Each row is a point on a tangle of strands that fork and nearly touch. The rows are in no order.
Two points are linked if the straight distance between their rows is under 36.3. Some points are linked to none.
Q_393: [  7  -7 -30  -7  23  -4   9  -3  -3 -11 -11   1  -5  -9  17  12  20   3
  33   7]
Q_119: [-27  -6   0  -2 -17 -10 -11  34 -13   1  -6   6   3   5  -1 -13  -2  -1
 -18  25]
Q_136: [ -7 -40 -12   3   7  -4   6   5 -14  10  -4   4  -4   0 -13  -3 -14  27
  13  -3]
Q_202: [-12  -3   4   1 -13 -21   9   9   4  12 -46   6  -3   2   9   4  -3  -5
   1 -13]
Q_853: [  7  11  20   8 -14  15  -2 -12  16   3   3  -5   5  14   4   9   2 -20
  -5 -10]
Q_160: [-29   9  -6  -1 -18  10   1   1 -17  -9  11   1 -11  20  -6 -29 -20  10
 -25  -7]
Q_767: [ -7   4  -3  11  11  12  -5 -13 -15   7  40   0   6  11  -9  -5  13 -14
  11  -6]
Q_150: [ 25  29  -3   0  -7 -16  20 -20  21 -16 -15   2 -19   0   7   6 -13   0
   4 -10]
Q_756: [ 18  27  -1   1  -5 -32  20 -17   9 -10 -11  -1 -19   5  11   7  -7   3
   4  -6]
Q_82: [ -9  -2  -8  -2  11 -11  11   0 -14   9   1   2  -4   7   8  10  15  -8
  24  -4]
Q_501: [-12 -14   0   0   4 -20  14   0 -20  23   1  -1  -9   6 -14   4 -15  17
  11  -8]
Q_217: [-28 -18  -5   2   5  -6   3  16 -30  23  16   7   6   4 -25   9  16 -11
   3   7]
Q_718: [-10 -12 -13  12  17  16  -1  -4   1  -1   6   8   6  -6   3   0  27 -15
  16  -7]
Q_247: [-28  -7   3  -9 -22  28  -8  13   3 -14 -14   3  -6   1   3 -19  -9  -1
 -31  -9]
Q_391: [-21 -11  -1   8  -7   7  -1   8  -3   4 -12   8   1  -1   1  -9   2  -3
  -6 -11]
Q_530: [-22 -11 -32  15  12  17   7   9   5  -9 -20   9  -6  -8   4 -15   9   2
   9  -5]
Q_53: [-16  -1  16  11 -16  24   1 -13  -1  10   4   3  11  13 -12  -7   4 -19
 -12 -25]
Q_104: [-18 -17 -10  18   6  27   3  -7  -5   8   4   6  -4  -9 -11 -22 -16  24
 -10 -16]
Q_45: [ 18 -12  -7  -5   1  -9   3  -2   8   1 -26  -1  -7 -14  -6  -7 -32  35
 -12  -3]
Q_888: [ 24   6  14 -20   8 -30  -6   7  -3   1  11 -13   1  -9   1   9  -2  15
   3  20]
Q_851: [ 31  17  -9   0  15  16  -4  -9  27 -15   4  -1   2 -10  11  16  13 -15
  20   4]
Q_24: [ -2   2  -9   6  16   1   3  -4  -6  -1  10   2  -1   7   7   9  23 -14
  23  -3]
Q_835: [  3  -2  11  13   5  41 -13 -14   8   2  17   0   5 -12  -6  -7  -3  -3
  -7 -11]
Q_135: [  2   2  21 -13 -21   9 -16  10  14  -3 -28  -2  -1  -9   8  -9 -26  10
 -29   6]
Q_529: [ 12  12 -12  -8   1 -36   4  10  -1 -12 -12   1  -8   3  14   0  -1   8
   7  18]
Q_996: [-24 -11  11   6  -3 -13  13  -1 -15  29 -16   9  -1   7 -10   9   6 -13
   2 -22]
Q_689: [ -1  31   6   1   4 -31  10  -4 -11  -4  39  -7  -9  17 -16  -3   1   1
   0   9]
Q_624: [ -8 -19  -3  11  11  36  -9   6   7  -4   9   9  21 -18  -6  -6  27 -17
  -3  -3]
Q_935: [-17  -1  23   3 -11 -12   0   6 -17  31  -7   4  -1   7 -20   3 -15  -3
 -14  -7]
Q_334: [ -6  20  -1   8 -19   0   3   1   9 -10   8  -9   2  28  10   1   7 -20
  -5   1]
Q_192: [ 33  15 -19 -15   4 -22  -7   4  14 -28 -25  -1  -3 -13  15   7   1  10
   1  19]
Q_866: [-12  -1  26   1 -18  14 -14   1 -11  14  12  -2   6   1 -11  -8 -19   1
 -25  -3]
Q_351: [ 12   2  11   4   9  -1  10 -23   2  15  -1   0 -12  -6  -7   4 -19  17
   4 -22]
Q_358: [ 29  23  31 -10  -2 -24  -3 -13  13   4  16 -10  -5  -1  -3   6 -15   7
  -6   2]
Q_10: [  7  12   9   8  -4  10   4 -12  16   2 -10   0  -4   6   5   9  -4 -12
   3 -14]
Q_646: [ -9 -28   1   3  15   7   2  -8 -24  26  21  -1   3  -5 -11   7   7   6
  12  -7]
Q_38: [-23 -15   2  14  -8  19  -3  -2 -15  11   4   7   0   0 -11 -20 -15  10
 -18 -16]
Q_748: [ 10  -9  23  -8  15   0  -9  -5 -17  24  23  -8   3  -8  -8  17   6  -1
   9   3]
Q_543: [ 11  -2   3  -4  -1  11 -10   0  22   5 -35   3   6 -17   6   8  -2  -5
   0  -5]
Q_871: [  6  -5  28  -1   7   6  -5 -13 -12  26  19  -3  10  -3 -10  18   7 -11
   4 -13]
Q_951: [ 31  10  16 -12   2   2 -17  -4  20   0 -14  -7  10  -8  13  21   7 -13
   7   7]
Q_493: [ -8  -8  -6  -4  -8 -14  -1  16   8   0 -47   5   2  -2  13   2   6  -5
   1   0]
Q_824: [-25  -5  -1   9  -5  -9  10   3 -12  14 -17   8  -1   9  -2  -3   3  -8
   0 -16]
Q_428: [  3  28  25   3 -22  -9   4  -6   3  12  15 -15   2  30  -8   8  -7 -19
 -12  -1]
Q_818: [-10  23  12   4 -16  -7   8  -8  -5   0  10  -3 -10  17  -7 -12 -24   5
 -17 -10]
Q_843: [-21 -10   5  -3 -16 -17  -8  29 -13  12 -13   3   2   3  -6  -6 -14   4
 -17  17]
Q_381: [ 25  25  31  -5 -13  -7  -6  -8  17   1   9 -11   0   8   3   7 -16  -2
 -15   0]
Q_540: [  5   0  29  -4 -13  -8   2   1  13  17 -19   1  12   6   3  21  16 -32
   1 -10]
Q_967: [ -7  -6   7  -5  -7 -20  -1   9  -6  19 -25   4  -2   1   3   8  -5  -1
   2   0]
Q_596: [ 39  11 -10 -14   8 -19  -8  -5  14 -22  -7  -8  -5 -23   4   1  -4  22
   0  17]
Q_925: [ 20   4 -15 -15   5 -28  -4  11   3 -14 -17   0  -4  -5  13   5   0  14
   6  18]
Q_382: [ 19  25 -15   8  10  -4   5 -14   8 -26  34  -3  -8   4   5  -2   6   0
   8   9]
Q_628: [-29 -14  -2  13  -6  28  12   4   2  -6  -8   9  18   5 -11 -18  23 -27
 -12 -21]
Q_544: [ 10   7  -3  -5   3 -37  13  -4  -4  -9  12  -6 -15  -6  -3  -6 -11  26
  -1   8]
Q_228: [  9  30   4   3  -3 -25  12  -5  -2  -8  27  -6  -6  23   0   4   2 -11
   5   9]
Q_539: [ 28  -6  11 -21  16  -2 -10  -7   1   9 -15 -10   9 -18  13  28  11   2
  16   6]
Q_882: [  7  13  -2   5  -2  -1   4   0  17 -10 -11   3  -1   8  12   7   5 -12
   7   0]
Q_602: [ 13   4  19   4   3   1   3 -19   9  17 -13   1  -9  -9  -2   3 -25  15
  -6 -20]
Q_66: [ 19  16 -12  11  12  24  -4  -7  22 -20  23  -4   2   0   7   9  16 -14
  14   6]
Q_579: [  6   1  10 -16   4 -30  -2  13  -9  12  -1  -7  -3   1  -1  11  -4   2
   4  19]
Q_458: [ 20  10  -6   3   6  10  -4  -9  13 -16  10   0  -8 -17   0 -13 -20  21
 -10   6]
Q_412: [ 13  -2   9   2  -3   4   3  -9  12   8 -22   2  -9 -13  -2  -5 -30  23
 -12 -13]
Q_552: [  2 -25  -7   0  16   5  13 -17  -6  18 -18   1  -7  -8   0  11  -2  13
  22 -22]
Q_520: [ -7  10   2  -3 -24   8  -3  15  20 -17 -18  -5   5  17  18   3   9 -21
 -13  10]
Q_78: [ 19  20  23 -10 -17 -10  -5  -3  18  -6  -7  -7  -3   4  10   0 -21   3
 -17   6]
Q_733: [  7 -12  20  -2  -4  10 -18   1   0  14   3  -2   7 -16  -3  -6 -22  16
 -19   5]
Q_462: [ 38  28  -1  -6  -2 -11  11 -19  24 -16 -22  -3 -14 -14   6  11 -12   4
   3  -4]
Q_439: [ 33   5  10 -24  13 -22 -15   1   4  -6  16 -13   5 -18   4   8   2  18
   6  21]
Q_461: [  1 -18 -14  -6  15   6  -2   9  12  -8 -34   5  11 -17   8   9  32 -17
  17  -1]
Q_274: [ -9  21 -21   9  -4   5  -1   1  -7 -33  32   3  -6  10   2 -24  -2   5
 -10  18]
Q_978: [ 30   7  13 -11  17  -9 -19  -1   7  -8  27 -10   9 -18   9   5   3   9
   1  25]
Q_740: [ 24  19   6  -3  -3  -2  -2 -11  15 -16  13  -6  -8  -8   6  -7 -13  13
 -10   8]
Q_572: [  2  -3  18   4  -7  22 -15  -5   0   7  11   0   2  -8  -3 -11 -19  13
 -19  -3]
Q_426: [ -9   7 -23   6   5 -18   5  11  -5 -15  -2   7  -5  10  17  -5  14  -5
  16  12]
Q_633: [ 29   3  24 -19  10 -11 -18  -3   6   8  -4  -9  10 -10  11  26   7  -8
  10  11]
Q_57: [ -9  -8   0  17   5  40 -10 -18   1   2  20   6   9  -7 -12 -12   4  -4
  -4 -17]
Q_587: [-15  -4   8   6   4  -4  14  -8  -9  14  -1   5   5  13  -1  17  27 -29
  15 -20]
Q_616: [-26   0   2   8 -21   5   4  13   2  -9 -11   0  10  20   3  -4  17 -28
 -12  -5]
Q_409: [ -6  10  24  -8 -14 -24  -2  15  -8  14  -1  -4  -6   5 -11  -4 -28  13
 -19  13]
Q_126: [-29   0  -4   6 -11  23  -2  -4 -16  -1   8   4  -5  11  -9 -27 -16   8
 -20 -13]
Q_495: [ -8 -27  -6   6  19  26   1  -1  -1   7   4   8  13 -18  -2   5  31 -11
  11 -11]
Q_246: [-14  21   5   5 -25   3  12  -5   3  -4   1 -11   0  35   4  -1  -4 -19
 -11  -9]
Q_676: [-11 -28 -14   0  13   7   6   7   7   2 -32   8  11 -17   3   3  27 -10
  12  -9]
Q_484: [  6 -21 -17  -9   5 -33  19   3 -10  -5  -2  -2 -12  -1 -10  -4 -14  38
  14   5]
Q_549: [  8  12   1  13   7  45  -2 -21  18  -8  14   0  -3 -10  -5  -7 -13   0
  -3 -17]
Q_277: [ 14  18 -33   8  10   7  10  -7  13 -33   7   5 -18 -16   7 -11  -3  10
   5   9]
Q_473: [ 26  -2   3   0  15   9 -14  -8  10   0  12  -2  -1 -21  -1  -4 -15  21
  -4   7]
Q_971: [  5   0  12  -9 -18  -9  -9  17  21  -7 -32   0  15   3  14  14  19 -27
  -2  10]
Q_367: [  9   2  13   8  13   9   3 -23  -2  18  10   2  -5  -2  -3   7  -5   2
   9 -20]
Q_893: [-19 -13  -3   9  -2  24  -4   7   6  -2 -11   9  10  -8  -2 -11  11  -7
  -8  -7]
Q_326: [ 20   7   5  -9   9  -2 -23   8   5 -10  22  -4   8  -8  12   8   9  -4
   4  26]
Q_645: [  2  14  19  -6  -3 -25  -3   9  -7   7  15  -4  -4   1  -7  -6 -19  12
 -14  14]
Q_322: [ -8 -18  -6   7   5  23 -14  11   6  -4  -5   9  12 -14   4  -6  16  -8
  -4   5]
Q_51: [  6  19   6 -15 -17 -28  -5  18   2 -19  -4  -5 -10  -1   8 -13 -21  17
 -23  26]
Q_235: [ 25  18  13 -10  -8  -1 -11  -3  24  -8 -23  -2  -2  -6   9   5 -15   1
  -9   6]
Q_987: [ -7   2 -16   7   1  -3  11   0   5  -4 -23  10  -9   0   9  -7  -7  10
   5  -7]
Q_769: [-14  11 -15  10  -6  -4   4  13   4 -15   0   0   6  24  12   2  30 -30
  10   5]
Q_447: [  3  16  31  -1 -28  -8  -4   5   8   9  -3  -9   7  20   3  12  -8 -20
 -13   2]
Q_665: [ 14  10 -17   2  15  14   2  -5  16 -10 -16   4  -8 -16   4   3  -4   3
  14  -2]
Q_947: [-25 -18  -8  -1  11  -9  13   6 -32  23  13  -1  -4   9 -16  11  16  -6
  19   2]
Q_244: [ -1  24 -28  17   2  26  18 -15  14 -26  12   0 -14   7   0  -9  -2  -5
   5 -14]
Q_606: [ -2  12   9   4 -12 -22  17  -7  -1   5 -20   4 -18   8   3  -5 -27  14
  -9 -16]
Q_753: [-22   2 -35  21  11  16   7  -3   0 -16  -1  11  -8   4   5 -18   6   3
   8  -9]
Q_101: [ 12  -3 -14 -11  25   0   8 -11  -9  -6   1  -6   3  -9  21  20  24  -2
  36  15]
Q_184: [  5 -10 -24  -9  23   6   3   0   7  -8 -25  -1   3 -12  13  16  29  -7
  32   1]
Q_890: [ 13 -11 -16   0  20   3  -5  -5  -3  -2  10  -1  -3 -11   5   4   2  15
  15   7]
Q_799: [  2 -21  19  -5   8  -8  13 -14 -14  33 -13  -6  -1  -3  -5  20  -5   3
  14 -20]
Q_356: [ -3  -8   7 -11  -1 -26  -2  16 -10  16 -18   1   1  -1   5  17   7  -6
   8   9]
Q_99: [  4  10  -8  14   9  17  -5 -15  -1  -6  33  -2   7  15  -1   0  21 -19
  15  -9]
Q_343: [-23  -4  12   3 -20   0   5  14  -3   4  -9   9  17  10  -9  -2  19 -28
 -14  -8]
Q_504: [-30  -6  -7   4 -12  10 -15  21 -20  -5  17   7  12   7 -11 -20  12 -11
 -17  16]
Q_71: [-11 -22  -6  19  16  28  -5 -13 -10  14  21   6   3  -8 -13  -8   3   5
   4 -16]
Q_952: [ 23 -10   1 -10  16 -17  15 -19  -5   4  -1  -8 -11 -13  -4   7 -11  30
  11  -7]
Q_7: [ 17 -27   6  -9  18   8  -2 -14  -5  16  -1  -5   6 -17   0  17   1  14
  18  -7]
Q_568: [-28 -14 -19  12   2   6  -9  20 -17  -1  19   9   9   1  -7 -16  13  -5
  -3  13]
Q_656: [-13   3  14  11 -12   9   6 -11  -2  12   9   2  12  18 -13   3  16 -28
  -2 -20]
Q_392: [  2   5  15 -17 -25  14 -18  15  19 -13 -22  -2  -1  -1  15  -6 -18   3
 -28  14]
Q_726: [ 17  10  28   6  -6  19 -14 -14  14  10  16  -5   9   3  -2   8  -8 -13
 -10  -7]
Q_716: [ -8  10  10   8   3   4  -6 -10 -17  11  35  -3   5  14 -16  -1   5 -13
   4  -5]
Q_482: [-20  -3  14  -9 -28  31 -10   6   6  -8  -1  -3  -6  10  -1 -14 -11  -5
 -36 -10]
Q_73: [-27   6 -26  16  -1  17   2   2  -3 -20   3   7  -5   9   2 -22   2   0
  -1  -4]
Q_588: [  3 -26  14  -7  -7  12 -24  17   5  11 -12   3  12 -19  -1  -8 -18  15
 -22  12]
Q_449: [ -8   7  -7   4  -8 -16  13  -1   3  -1 -24   8 -14   6   7  -7 -20  14
  -4  -9]
Q_140: [-10 -12  14   0   2  -9  11  -8 -12  30  -9   4  -1  -1  -5  16   5  -6
  12 -20]
Q_789: [ 14  16 -12  17  12  29  -2 -17  14 -15  29  -4   1   7   3   2  10 -15
  10  -4]
Q_333: [ -3  -8 -10  13   9  18   5 -11   1   1   4   7  -8 -10  -2 -14 -18  19
  -5 -12]
Q_236: [-15  -4   8  14  -5  11  15 -15  -3  13   4   6  12  15  -9   4  22 -32
   7 -30]
Q_924: [-18  -9 -28  12   5 -14  11   6 -12  -3  -1  10 -11   7   2 -19  -7  20
   2  -2]
Q_974: [  8  20  -1  -3  -8 -12   1   5  14 -14 -15   2  -3  11  18   4   0 -11
   0  11]
Q_380: [-19  -3  -4   3 -11  35 -21   6  -5 -15  29   0  11   5  -4 -21   8  -7
 -22   8]
Q_316: [-30 -13  -3  -7 -17  18  -8  20   1 -10 -21   5  -6  -3   5 -21 -11  11
 -30  -1]
Q_837: [ 11 -14 -32   3  26  11   7  -6   0  -9   2   3  -7 -17   2   2   3  20
  22   0]
Q_839: [ -1  13  20 -13 -29  13 -12  13  16 -14  -5 -10  -7  12  12  -3 -12  -5
 -32   7]
Q_249: [-11  13 -23   9   1  -8   5  11   5 -22  -4   6  -1  17  17  -4  23 -18
  17   7]
Q_648: [ 13   9  -2 -15   3 -41  14   5  -7   2 -22  -4 -12   5  10  13  -2   9
  14   6]
Q_29: [  7  13 -17   7   7   6   8  -9  11  -8 -10   5 -10  -8   4  -3  -8   8
   5  -9]
Q_131: [ 13 -19 -34  -4  14  15  -7   9  13  -8 -30   3   1 -25  -3   3  -5  18
  12   1]
Q_673: [-10  -4  15   1   2 -14   2   4 -19  25   9  -2  -6   3 -18   8  -8   3
  -1  -2]
Q_19: [ 17 -12   2  -6  15   0 -11  -4  -2   3  15  -5   3 -15  -1  -2  -7  21
   3   6]
Q_307: [ -2 -15  18 -12 -16   9 -20  18   5   7 -25   1  10 -17   4  -9 -20  11
 -30  10]
Q_961: [-14  -7  -6  14   8  -1   6  -8 -21  12  18   5  -7   8 -13 -14 -11  16
  -2 -15]
Q_156: [ -6  11 -23  10  11 -21  12   0  -9 -14   7   7 -12  11   7  -8   4   4
  13   6]
Q_527: [-29 -22 -33  15   4  -1   9  10 -13  -1 -10  10  -7   6  -3 -17  -2  16
   7  -7]
Q_448: [ -2  14  23 -10 -30  15 -14   8   6  -8  14 -13   1  20   4  -5 -14  -8
 -31  10]
Q_441: [  3  -8  25  -8 -14  -1 -28  23  -1  10   5   1  15 -10  -3  -1  -6  -5
 -23  24]
Q_862: [  1 -24 -18  -1   3   3 -15  19   4  -4 -21   6   4 -14   4  -9  -8  21
  -3  13]
Q_719: [ 16 -10 -13  -9  -6  -7  -1   5   9 -10 -24   0  -5 -15   0 -14 -29  39
 -15   7]
Q_141: [-26  -6 -14   9   2  -1   0  13 -14  -5   8   7  10   9  -2  -4  30 -26
   8   1]
Q_730: [-20 -13 -13   0  15 -16  18   0 -32  17  19  -2 -10  10 -13   7   7   8
  21   3]
Q_605: [ -7  18   2  -1  12 -23   5   1 -20   5  37  -8 -10  13 -23  -5  -4  10
   1  13]
Q_577: [  6 -27 -31   3  22   8  10  -5  -1  -5  -5   4  -8 -11  -4  -1  -8  29
  20  -3]
Q_6: [-14  12   8   8 -10   7  -7 -13 -15  14  34  -4   9  24 -25  -4   7 -23
  -4  -2]
Q_636: [  6   6  33  -3 -19 -10  -5   5   7  18 -10   0  11   7   1  20   4 -28
  -9  -1]
Q_491: [-32  -2   0  -1 -19   2 -12  28 -15  -4   4   5   9   9  -5 -14   8 -12
 -20  21]
Q_65: [ 18   3   3  -1  25   6  -1 -21  -6   0  37  -5   1  -8   3   8   9   6
  19   1]
Q_513: [  2  13  19   3   7  -7  -2 -13 -10  17  31  -4   0   7 -14   1 -11  -3
   1  -7]
Q_743: [ -5   1 -30   9   8 -15  14   2  -5 -16   3   8 -15   2   5 -14  -5  20
   5   3]
Q_722: [ 13 -10 -11 -15   3 -46  15   1  -3 -10   5 -11 -13  -8 -10  -3 -11  35
   4  12]
Q_560: [  8 -11 -15 -11  14 -10  18 -10   0   8 -40  -3  -9  -6  10  18   3  10
  26 -16]
Q_930: [ 11  14   6 -11 -13 -22 -13  18   9 -11 -20  -1   4   3  15   3  -6  -4
  -7  20]
Q_828: [ 14  -4 -25  -3  15  18  -2   1  17  -7 -27   0   0 -27   1   4  -1   7
  18  -1]
Q_138: [  6  11  -7  15  13  31   5 -23  12  -5  13   5  -7  -4  -5  -2  -5   0
   6 -20]
Q_87: [ 35   7 -23  -6  15   0  -6  -5  16 -24  -3  -3  -9 -31   0  -2  -9  21
   5  12]
Q_55: [ -6 -19 -20  -8   0 -31  13  13 -12   7 -32   5  -7   7   7   7  -7  15
  16   3]
Q_207: [ 12  18   5 -17 -16 -30 -11  20   8 -18  -4  -2   0   0  13  -5 -13   7
 -15  32]
Q_553: [-17 -30 -20   9  13  14   7  11   4   0 -22  11   5 -12  -1  -6  20  -6
  10 -11]
Q_899: [ 34  12   2  -9  10   6 -10  -7  21  -9  -7  -4   4 -11  13  19   7 -10
  13   5]
Q_193: [ 22   8  -3 -18  24 -12   9 -13 -10  -6  14 -11   1  -9  15  19  17   7
  30  13]
Q_166: [-13  12 -20  10   2   7  -2   2  -6 -19  18   7   0  10   5 -18   2   3
  -2   7]
Q_475: [-10 -32  -7   1   7 -16  15   4 -19  16   1   2 -10   6 -18  -1 -21  27
  12  -5]
Q_433: [  9  29  -2   3  -3 -28  15  -6   2 -15   9   0 -13  14   6   1  -3  -2
   5   4]
Q_905: [ -4  -5 -26  -6   6 -27  14   9  -1  -4 -40   5  -8   4  15   7   7   4
  20  -1]
Q_83: [-20   3 -10   9  -8  -2   0  10  -3  -7  10   1  12  20   1   0  36 -36
   5   3]
Q_784: [ 29   3  20 -13  17 -13   4 -19   1  10   7 -10  -3 -16   1  13 -11  22
   9  -3]
Q_563: [-15   1  22   4 -26  29   0 -13   5   9   0  -5   5  17  -8 -10  -6 -15
 -26 -26]
Q_913: [ 27  13  29 -11  10 -18   1 -16   3  11  16  -9  -4  -4  -2  14  -7   6
   5  -3]
Q_836: [ -4  -5  -9  -4  10 -22  17   1 -14   9 -11   0  -8   7   7  10   5   2
  21  -6]
Q_478: [ -8 -20 -27  -3  -4 -26   8  21  -6  -1 -32   6  -8   6   4  -3 -11  22
   8   7]
Q_750: [ -1  -8  14  -2  -4  -7   5   0  10  11 -27   6   7  -3   8  19  22 -24
  11 -14]
Q_487: [ 30  21   9  -8  -8  -1  -2 -11  26  -6 -30  -2  -5 -12   6  11 -15   0
  -3  -6]
Q_672: [ -3 -26   2   8  20  21  -5 -11 -13  20  20   4   8 -14  -7   3   3   6
  10 -14]
Q_687: [ -2  -1  35   2 -10   6 -15   0  -6  22  11  -2   7  -2 -14   2 -12  -4
 -17   1]
Q_415: [ -8  -8   7   8  -7  15  -6   5   5  -3   7   4  19   2  -1   3  27 -27
  -4  -3]
Q_989: [-22  -2   4   4  -7  12  -5  -3 -19  14  29   9  19  11 -25  -7  18 -27
  -6   0]
Q_231: [ 11   0  37   5  -9  17 -12 -14   8  21   6  -4   7  -6  -8   6 -15  -5
 -13 -13]
Q_13: [-21  -9   6   2  -1   2  -5   6 -26  22  20   8  15   4 -30   4  16 -18
  -6   3]
Q_169: [ 23 -11   5 -11  19   9  -5 -14   2  12  -8  -8   4 -19   5  22  10   4
  21  -4]
Q_423: [  4   0   5  -4   1  -1 -19  17   1  -3  14   0  13  -3   9   8  19 -18
   5  23]
Q_130: [ 24  11 -32   3  19   2   6 -11  13 -24   6   2 -16 -29   2  -4  -4  16
  12  10]
Q_855: [ 10   8  13  -6 -22  -3 -11  12  25  -8 -22  -6  11   9  16  12   9 -23
  -8  13]
Q_468: [-22   2  18  -3 -20 -13  -5  18 -13  17  -9   0  -1   7 -12  -5 -19   1
 -21   6]
Q_683: [ -8 -10  11  -3   2  -7  13  -1  -4  13 -14   3   9   1   6  23  31 -29
  19 -14]
Q_723: [  6  21  29   2  -8  -2  -3 -13  -2  14  24 -11   2  17 -13   5 -12  -8
  -8  -5]
Q_188: [  7  10 -11   8   5  19   0  -7  11 -15   1   4 -13 -14   2 -13 -20  16
  -9  -2]
Q_288: [ 12  24 -33  13   8  17  14 -12  17 -34  10   5 -16 -11   4  -9  -1  -3
  13   2]
Q_623: [ -1 -20 -14   1  19   5  16 -13   0  10 -27   2  -5 -10   6  13  11   4
  28 -19]
Q_757: [ -2  18 -21  18   9  22  10 -20   4 -17  20   6 -11   3  -2 -13  -6   7
   2 -12]
Q_812: [-33 -15 -25  11   0   0  -1  22 -18  -3   8  12  12   6  -3 -13  26 -13
   2   7]
Q_344: [  3 -14  19   3   4  -1  -9  -2  -9  24  12  -2   1  -9 -15  -6 -24  23
  -9  -6]
Q_659: [ 20  15 -15   2  18  -6  11 -17   1 -17  20   3 -11  -1  11   5  12   3
  19   3]
Q_221: [-30 -24   5   6  -9  16   2  13 -13  12  -5  15  19  -5 -16 -14  12  -9
 -18 -14]
Q_712: [ 17  15  18 -12 -14 -15 -18  15  14  -5  -8  -8  12   7  15  14   5 -20
  -6  23]
Q_870: [ 11  -2  -5 -12 -11 -14 -10  13  10 -10 -23  -1  -3  -9   8 -12 -21  25
 -18  13]
Q_195: [ 14  -9   5 -18  23 -16   0   1 -17   9  33 -16   4 -10  -6  10   3  21
  17  23]
Q_492: [ -8  10  21  -6 -29  14 -17  12   2  -5  22 -12  10  17  -2  -4  -1 -18
 -28  18]
Q_657: [  1  -7  -4  -7  -6 -11 -11  21  11  -2 -38   5  12  -6  14   7  17 -14
   3  13]
Q_545: [-13 -17  -5  -4  19 -12   5   8 -29  15  32  -7  -3   4 -23   3   0  14
  13  14]
Q_42: [ 12 -34 -22  -8  10   9 -17  12   6  -3 -25   2   8 -19   1   0  -2  21
   9   9]
Q_770: [  1  20   4  -1  -6 -28   4   5  -7  -8  15  -4 -11   2  -1 -12 -14  14
 -10  14]
Q_22: [  5 -31   9  -6  11   1   7 -11 -12  27  -4  -5   1 -11  -4  16  -5  16
  16 -13]
Q_941: [-16  -1   1  -4  15 -19   0   9 -28  20  30  -7  -4  10 -26   1   0   8
   1  20]
Q_214: [  6 -39 -23  -4  14  -1   7   0  -9  -6  -3   6  -4  -6  -2  -2 -11  31
  21   2]
Q_152: [ -7   1  20  -4 -20   8 -22  22   0  -1   9  -2  13   1   1  -3  -2 -10
 -23  23]
Q_907: [-21 -12 -19  -5  -9  17  -2  17   7 -14 -30   7 -10 -12   9 -22 -18  21
 -19   6]
Q_820: [ 12  -5 -18 -13   9 -17  11  -2   1  -1 -37  -1  -8  -5  10  13   2  12
  18  -6]
Q_714: [-15  -2   1   3 -13  40 -11  -1   1 -12  21  -2  12   8  -4 -12  10 -16
 -17  -2]
Q_573: [  3  -7  18   4  15   9   6 -23 -11  24  16   2   1  -5  -4  14   3  -5
  14 -23]
Q_663: [-22  -6  -1   7 -15  36   3   0   3 -14   6   1  18  13 -12 -17  19 -26
 -18 -15]
Q_324: [ -3  14  -1   9 -20  13   2   2  10  -7  14 -13  14  27   5   5  22 -31
  -7   2]
Q_388: [ -3   2   4  12 -13  21  -1  -2  11  -6  12  -6  17  14   1   4  27 -32
  -1  -4]
Q_48: [ 30  14  -4  -7  21  -9  11 -22   2 -13  15  -4  -8 -10  10  14   9   5
  22   2]
Q_40: [-21  21 -10  -1 -19   1   6  -3 -13 -20  21  -3 -15  25  -6 -28 -16   8
 -22   0]
Q_332: [ 18  25  -4   7   2   5   4 -14  11 -24  28  -1  -8   0   6  -7  -5   3
  -4   8]
Q_36: [  6   9  -2  -7  10 -33  17  -4 -14   5   1  -5 -13   5   3   9   1   7
  16   0]
Q_626: [  1  -8 -17  -4  -3  -7  -8  17   7 -12 -29   5   1  -8  11  -9 -11  14
  -7  13]
Q_982: [ -4 -13   7  -3   1   2 -11  14  -1   6   7   8  20  -5   1  11  29 -27
   2   7]
Q_348: [-17   4   2  -2 -25   9  -1  18  16 -17 -10  -4  12  17  11  -5  20 -28
 -16   4]
Q_404: [-17   3  14  -5 -28  27  -5  -4   3  -3   7  -9   1  21  -5 -11  -9 -13
 -30 -15]
Q_276: [-18  20   9   7 -22   2  11 -11  -4   2   2  -3  -5  29  -4  -8 -14  -8
 -13 -17]
Q_898: [  7  -6  13 -12  17 -14   1  -4 -18  16  26 -13   0  -2  -8  13   2  10
  16  14]
Q_11: [-27 -13   7   9 -10  12  10   7  -1   4 -10  13  17   4 -14 -10  22 -26
 -13 -23]
Q_902: [  1  16  16   2 -13 -10   6  -8   0   4   0  -1 -11   6  -2 -10 -28  14
 -16 -12]

A fork is a point with three links, a tip a point with one. Leave the first point through the second and follow the links. Name the first fork or tip that comes.
Q_307, Q_135 -> Q_441
Q_332, Q_382 -> Q_274
Q_673, Q_501 -> Q_458
Q_624, Q_322 -> Q_22
Q_982, Q_423 -> Q_855

Follow the links from the first point to the second, and from the first to the third. Name the last point that the two ways share.
Q_905, Q_140, Q_851 -> Q_22
Q_870, Q_276, Q_837 -> Q_29
Q_890, Q_870, Q_818 -> Q_29
Q_628, Q_51, Q_888 -> Q_855
Q_343, Q_51, Q_888 -> Q_855
Q_13, Q_789, Q_636 -> Q_716
